Points, in no order, along strands that fork and pass close to each other.
Two points are linked if the straight distance between their rows is under 77.2. Some points are linked to none.
Fomiz: [-18  25   5  -3  47   5  -4  -7  26  22  13   1   0 -22   2 -10  -9   3
  19  33  36  10  -6]
zage: [ 19  -7  13  -8 -18 -26  23  10  13   1  -8  12   4 -26  32  -5  11  17
   4  10   6 -11  33]
pagip: [-15 -14  16   8  40   6   7   7 -16  -4  33   2 -17  34 -21  14  -1  -7
  22  13 -12   5  -7]
zamuf: [-22  17   5 -30   7   8  14  10  27  11 -11  45 -32  20  23  27  18   8
  25  -7  -5 -22  -5]
tel: [  6 -20 -11  23  -3  -2 -23 -18  -7 -12 -20  23 -27  32  22  -7 -19  12
  -2   1 -14  -2 -13]
kas: [-14  15  -4  19  -7  -4  55   8  12   1  -6  20 -12   2  16  14  -6   7
  27 -37 -21   4  -2]
vade: [-28  -4  -6  24  24   7 -33  -8  -1   2 -13  21 -37  34  10  15 -17  20
  10  17  -9  13 -34]
kif: [-23   8   8  -6  27   0  16  25   4   4  14  23 -28  26  -2  22   5  13
  15   0 -23 -27 -11]
ruve: [-24 -12  55   4  21   9 -58 -19 -23  30  -7 -25  -5  19 -36  36  26  18
 -14  35 -20  -4 -39]
sol: [ 11  25  -7 -13 -14  -8 -56 -25 -39  12  -1 -21   5  16 -27  -6  14  22
 -29  46 -28  -2  -4]
fumov: [ 26   8   0 -23 -32  -4  30   6  34  13   8  19  11 -32  53   3 -11   2
   9 -19  16 -13  23]
Kinuf: [-11  16   2  -2  24  -9 -65 -32 -31  12  15 -29 -12   9 -34   9 -17   6
 -16  45 -18   1 -18]
binu: [-17   3  20  16   3  -8 -28  -8  -4   4 -17  12 -40  22   4  39   6  13
   1   3 -47 -33 -25]
bil: [-31  -9  -3 -13  10  31 -55  -7 -16  26 -18 -14  33  19 -14 -13  19  20
 -49  47  20  41 -14]
fik: [-20 -18  50   1  23 -18 -61  -6 -21  18   6 -42   8   9 -34  18  23 -13
 -19  55  12   5 -19]
Kig: [ 22  12 -31 -10  -4  29  60 -30  26  30  22  13   8 -20  -1  -5   5  10
  46   4  -1  16   7]
Namo: [  9  -5 -26  -3 -24  16  18  16 -31 -24 -33 -25  46  -7 -40 -40   5 -22
 -27 -48  11  18   4]
notef: [-44   4  29  22  42  -8   9 -37  34  22 -21  33 -39  -2   3  31   7   2
  45  23  17   6 -38]
rut: [ 12   7 -19 -23   7  23  47  10  31   7  19  38  11  -2  17  -6  11   7
  34   2  13  -7   7]
vivu: [ -6   4 -17   1  21  18  61 -29  17  11  17  -4  13 -32  -1  -1 -13  11
  53  -9   1  49  -6]
kon: [ -4   4 -11 -46  -8  18  18  24  35   5   0  44   4  15  36   2   7   3
  21  -4  11 -18 -12]
Sem: [ 41 -24 -22 -18 -50 -15 -20  29   8 -19  16  -6  35  21  14 -23 -20 -33
 -41 -28   7 -17   6]
lolol: [ 18 -11 -11   2  18   2   4 -30  42  20  -4  29  25 -12  23 -23   8  16
  19  40  33   6  -4]
firaz: [ 15   8 -22  -3  -8  18  51 -44  40  18  -8  27 -38 -38  19  26   3  -3
  62 -13 -29   1  -6]
sefe: [-23  23   9  -4  -6  11  45  24  -1  -7 -12  -6  -4 -43  18  27  -6 -14
   7 -77 -11 -17  13]
Dap: [-31   9   6   0  37  -1 -66  -8 -15   5  10 -31 -14  -5  -6  17 -20   4
 -10  41  23  24 -29]
Kire: [ 36  -8 -26   8 -23  -9 -30  -3 -22 -30  17 -24   7  14 -34 -28   6 -23
 -16  25  -4  11  30]
luveb: [ 33   7 -26  -3 -29 -12  -8 -14 -36 -34  17 -54  -6  -2 -58 -15  14 -46
 -19   2 -25  -1  38]
sep: [ 17  -9 -11   5  27  -9 -13 -12 -46  -7  27 -41 -11   7 -48  10 -19 -25
  -1  11 -24 -19   4]
lum: [ 20 -14 -18 -21 -26  14 -21   8 -22 -18  16  -2 -10  27  16   6 -13  -2
  -1 -13 -37 -20   6]
zupa: [ 26  16 -23 -44 -32 -15 -55   4 -18   2 -17 -10  10  15  -9 -12   2   4
 -66  30   4 -20   4]
tolez: [ 19   6   2  -3 -34 -35 -11  25   1 -13  -5   6   8   1  28  -8  16   1
 -23  -2  13  -6  41]
pima: [ 40  13 -17 -25 -36 -14 -42   7 -29 -31  18 -27 -20   2 -12  -2  11 -25
 -26  -2 -28 -29  34]
Sava: [ 15   9 -26  18   5 -11  12  24 -16 -20  10  -8   9  -2 -19 -20 -26  -5
 -19  -8   9   4  22]
bev: [  3  -6 -20  13 -23   6  30  23  -5 -21 -10   7  17  -3  22 -10 -18  -6
  -9 -64  -2  -5   5]
Pifam: [ 36 -10 -29  -5 -17 -12 -14  17  19 -12  -3  10  38  26   0 -32 -18 -16
 -31  10  23  -3   6]
kikof: [-12 -18  17  38  28 -16 -18   6 -23 -19  22 -49  -1 -15 -17  -2 -14 -20
   7  13  19  29   4]
kufad: [-44  18  15  10  14  24  -5 -17  18  20 -40  43 -19   3  -1  35  38  40
  -6  12   5   8 -42]
Reva: [-11  14  -2  -3  -5  10  29 -21  39  14 -23  68 -31   6  23  19  19   9
  51   1  -2  -9 -10]
Mutar: [-20 -20 -14   8  17  12  25 -19  21  -8  13  20   3  14  24 -15 -32  -9
  46   7  32  47 -21]
Reb: [-18  16  20 -27 -24  -2   7  21  -1  -7  21 -25 -16 -11  45  18 -18 -20
 -26 -59  11 -11  22]
Zakof: [  2 -15  -7 -37 -16  18  -9  20   7  -7   7  26   0  35  37   2  -5   3
  -2 -11  -1 -23   4]
pupe: [ 24   0 -23 -20 -37  12  44   2  18   0 -14   1  31 -53  28 -15  -5  -8
   5 -47  19 -19  18]
dak: [  8 -16 -28  17  -7   7  35 -19  32   9  -5  33  19   6  28 -14 -24  -2
  34  -8   9  15 -13]
sepot: [ 10   4  18  24  19 -32 -53 -45 -28   5  19 -53  -5  -5 -42  21 -14 -12
  -5  39 -16  -6 -19]
mov: [-14  12   3   1   3  -6 -18   3   4   8 -22  34   0  10  15   3   8  42
 -20  14   2  -7 -13]
Borol: [-28 -11  -6  -1  -1  33 -33  -5   6  13 -32  23  28  27  -9   1  22  36
 -39  17  16  32 -28]
dibet: [ 19  -2 -29  16  -4 -14  19  11  15   1  -5  23  22   7  14 -28 -27   8
  -2  -3  17   5   8]
zipe: [ -1   7  15  -5 -10   4 -51   1 -12   3 -14   4 -23  13   1  21  26  19
 -21  12 -33 -37  -5]
Lasi: [-35 -12  61  26  36 -33 -10 -16  19  16   6  -9 -19 -18  16  19 -13   4
  31  37  24  13 -33]
bagu: [ 11  -5  12   8  10  -8  70   7  -5   6  -3 -10   9 -35 -12   4  29  13
  28 -18  -1 -19  17]
dofek: [ -2  -3  20   1  41  -9  51 -11   7  14  19  -6  15 -19 -13  -7  11  -3
  34  29  16  19  11]
bov: [  8   9   3   9 -22  17  59 -11  24   7  -7  17 -15 -36  27   7   5  10
  43 -28 -26   2  -2]
livot: [  7   4 -13   2 -16   4  51   9 -13 -15 -32  -1  28 -41   0 -16  12   8
  -3 -55  14  -9   7]
lefam: [  7  -6 -20  -5 -10  34  44  15  15  -2  -2  11  67 -29 -15 -43   1 -15
  -2 -49  26  11  -4]
deva: [  6 -10 -20 -25 -20  17  39  30  -3  -3  20  10  38  25  -4 -33 -21 -16
  -7 -25  -3   7  -5]
Sez: [-16 -13   5   3   6  13   8 -29  22   4 -23  52 -15  18  26  -6  16  28
  31  15  19   5 -19]
did: [ 20  -9 -27   5 -34  24  -1  17 -24 -32   6 -18   8  13  11  -8 -23 -17
 -10 -42 -29  -4   7]
Mebu: [-22   1 -10   2  19  10  50 -46  26  22   8  11 -14  -8   8   7 -25   1
  59  20  25  42  -9]
doti: [ -2  10 -11 -19  24   6 -25  15   2  15   1  17  24  22 -12 -31 -20   3
 -25  44  27  22  -9]
Mimar: [ 30  14 -11  10  -8  -4 -41  22  -6 -18   6 -18  -8  17 -14  -8  11   0
 -18  12 -19 -20  25]
Diz: [ -5   7  32  -5 -13 -11  24  25  -8  -8  13 -13 -21 -19  18  27  -7  -8
  -5 -53 -15 -30  13]
fug: [  5 -10  19 -13  23 -15  36  27  -3  15  11  -4   8  -2 -16 -11  23  -4
   5  24   1   3  22]
Tigem: [-46  11  27  17  43   4 -46 -10  13  25 -16 -10 -16  -4  -6  26  -1  19
 -22  31  13  14 -44]
Tutal: [-18  -5  -1   5  28  -2 -40   2 -16 -13  19 -26   2   9 -12 -14 -36 -12
   3  29  21  29 -10]
Bepi: [ 18 -23  -2  -3 -19 -15 -28 -23 -37 -11  -3  -8 -19  25   8   1 -11  16
  -8  11 -34 -13   2]
Minot: [ 10   4   8 -20  -4   6  32  46 -12  -4  20  -2  15  -6 -18 -29  19 -13
 -13  -8  -2  -1  36]
dav: [-44   8  -2   7  20  17  -2 -31  29  17 -28  50 -30  14   2  23  22  18
  31  19  25  21 -34]
folo: [ -2  12   1 -33 -27  11  18  30  -1 -11   4 -28  17 -34  31  -1 -13 -36
 -25 -79  30   3  23]
sibom: [ 41  22 -31 -14 -34 -18 -55 -35 -22 -18   7 -30  -9   4 -31  -5  25 -22
 -21  33 -21 -32  26]
natu: [  4 -19  -9 -40 -21  17  11  32  18  -7  16   9  17  15  46  -5 -24 -21
  -2 -44  12 -18   4]
buf: [ -2  14  24  20  19 -18  38 -13  29  29   2  20 -11 -20  -3  27  11  14
  39  13 -15 -11  -1]
tulep: [  8 -21  35  21  13 -32 -34  -8 -34   6  25 -45  -1  10 -44   9  14 -22
  -4  43 -11   1   2]
fira: [ 21  17  -3 -31 -43  -9 -53  11 -14 -20  13 -25 -16  -3  29  16  -8  -8
 -35 -19  -5 -27  24]
nugob: [ 30   5  -9  -6 -37 -11   8  30 -32 -35  10 -39  -1  -8 -41 -12  18 -30
 -38 -25 -14  14  37]
poba: [-45  11   2  20  25  24 -36  -7  -2  11 -30   7   9  -4  -8  20  11  36
 -36  21  20  29 -38]
vov: [-14  -4  -8 -11  18  10 -11 -10  22  23  -9  34  32  20  10 -25   6  19
   5  33  34  22  -9]
ged: [ 13  15   5 -29 -28   9  15  41 -13 -20  11 -30  10 -15  -5 -19   0 -29
 -38 -40   8   2  30]
feka: [  6  -3   5  20  21 -21 -34   3 -10  -3   4 -12 -15  14  -6  -2   8   8
 -19  22   4 -13  11]
Nus: [ 31 -16 -28 -48 -53   7 -30  15  -5 -29  30 -33  27   6  18 -11 -22 -48
 -41 -39   6  -8  18]
toti: [-10 -15  29  42  24 -21  -6  -7   7  -4   6 -15  -9 -10   3  -5   6   1
  11  26  17   9  12]
zag: [ 27   5 -27 -13 -34   4  34  24   1 -17 -14  -5  60 -24 -30 -47   0 -27
 -27 -43  28   6  16]
topam: [  9 -32  27  30  -9 -14  -1  10 -23 -19  -5 -18 -28   6   2  13   4   5
   4 -22 -43 -29  14]
gok: [ -2   3  -7  36  15 -26  27   8   2  -6   1  11 -13  -2  -1  10 -25  12
  13 -11 -19   7   5]
ravut: [ -6 -12  41  43  26 -21  -9   0   7   8  -8   7 -25  16  -3  22  -3   6
  14   7 -31 -24 -18]
vokom: [ -1 -10  25   1 -13 -14 -10  23   1 -16  -1   4 -38  -5  30  20   8  -1
  -2 -26 -26 -46  17]
fanu: [-10   5 -20  37  25   3  23  13  -4  -4   8 -11   9  -5 -22  -9 -27  -4
   4 -25  -5  24   8]
tidu: [ -3 -18   2   5  31  20  58  -2 -11   3  -3  -2  16 -35 -18 -17  14  -4
  23 -15   9   9  12]
non: [ -3  -9  -1  21 -14   6  31  13 -37 -21 -35 -22  35 -21 -19 -23  17   8
  -4 -47   8  18  10]
Fosez: [ 10   8 -10 -18  -4   0 -44   0 -13   6  -7  -4  12  28 -17 -28  -9   7
 -47  36   0   8  -5]
noki: [  3   5  14   9   0  15  37 -59  35  25  13  20 -37 -22   4  22  12   4
  72  16 -14  16 -11]
nozi: [-13  24  16  12  -1  -4 -56  -5 -11  10 -28 -12  -4  -6 -31  28  31  26
 -43  16 -25 -16 -23]
Numo: [-33 -14  47  43  31 -20  -2 -24  15  18 -16  10 -40   7   6  18  -3   8
  24  24  -6   4 -32]

Follow the links from the first point to the second, and from the first to the third. Name the last point that the two ways share.
dav; livot; kas | kon
Bepi; Sem; Lasi | kon
vov; ged; sibom | Mimar
Mebu; Namo; vade | lum
kikof; tidu; sefe | ged
vivu; zage; Namo | livot
toti; vokom; dofek | ged
luveb; fik; bil | Dap
Borol; fira; vokom | Mimar
fug; Borol; vov | Dap

A fork is a point with three links. Follow the links from the first point to the second and name the forks in between, in order.
pagip; zage | zamuf > kon > Zakof > lum > livot
Reb; kikof | ged > Mimar
Kig; Lasi | kon > zamuf > dav > Numo
luveb; tulep | Mimar > Dap > Kinuf
noki; Mutar | dibet
bagu; sol | ged > Mimar > Dap > Kinuf
Diz; bil | ged > Mimar > Dap
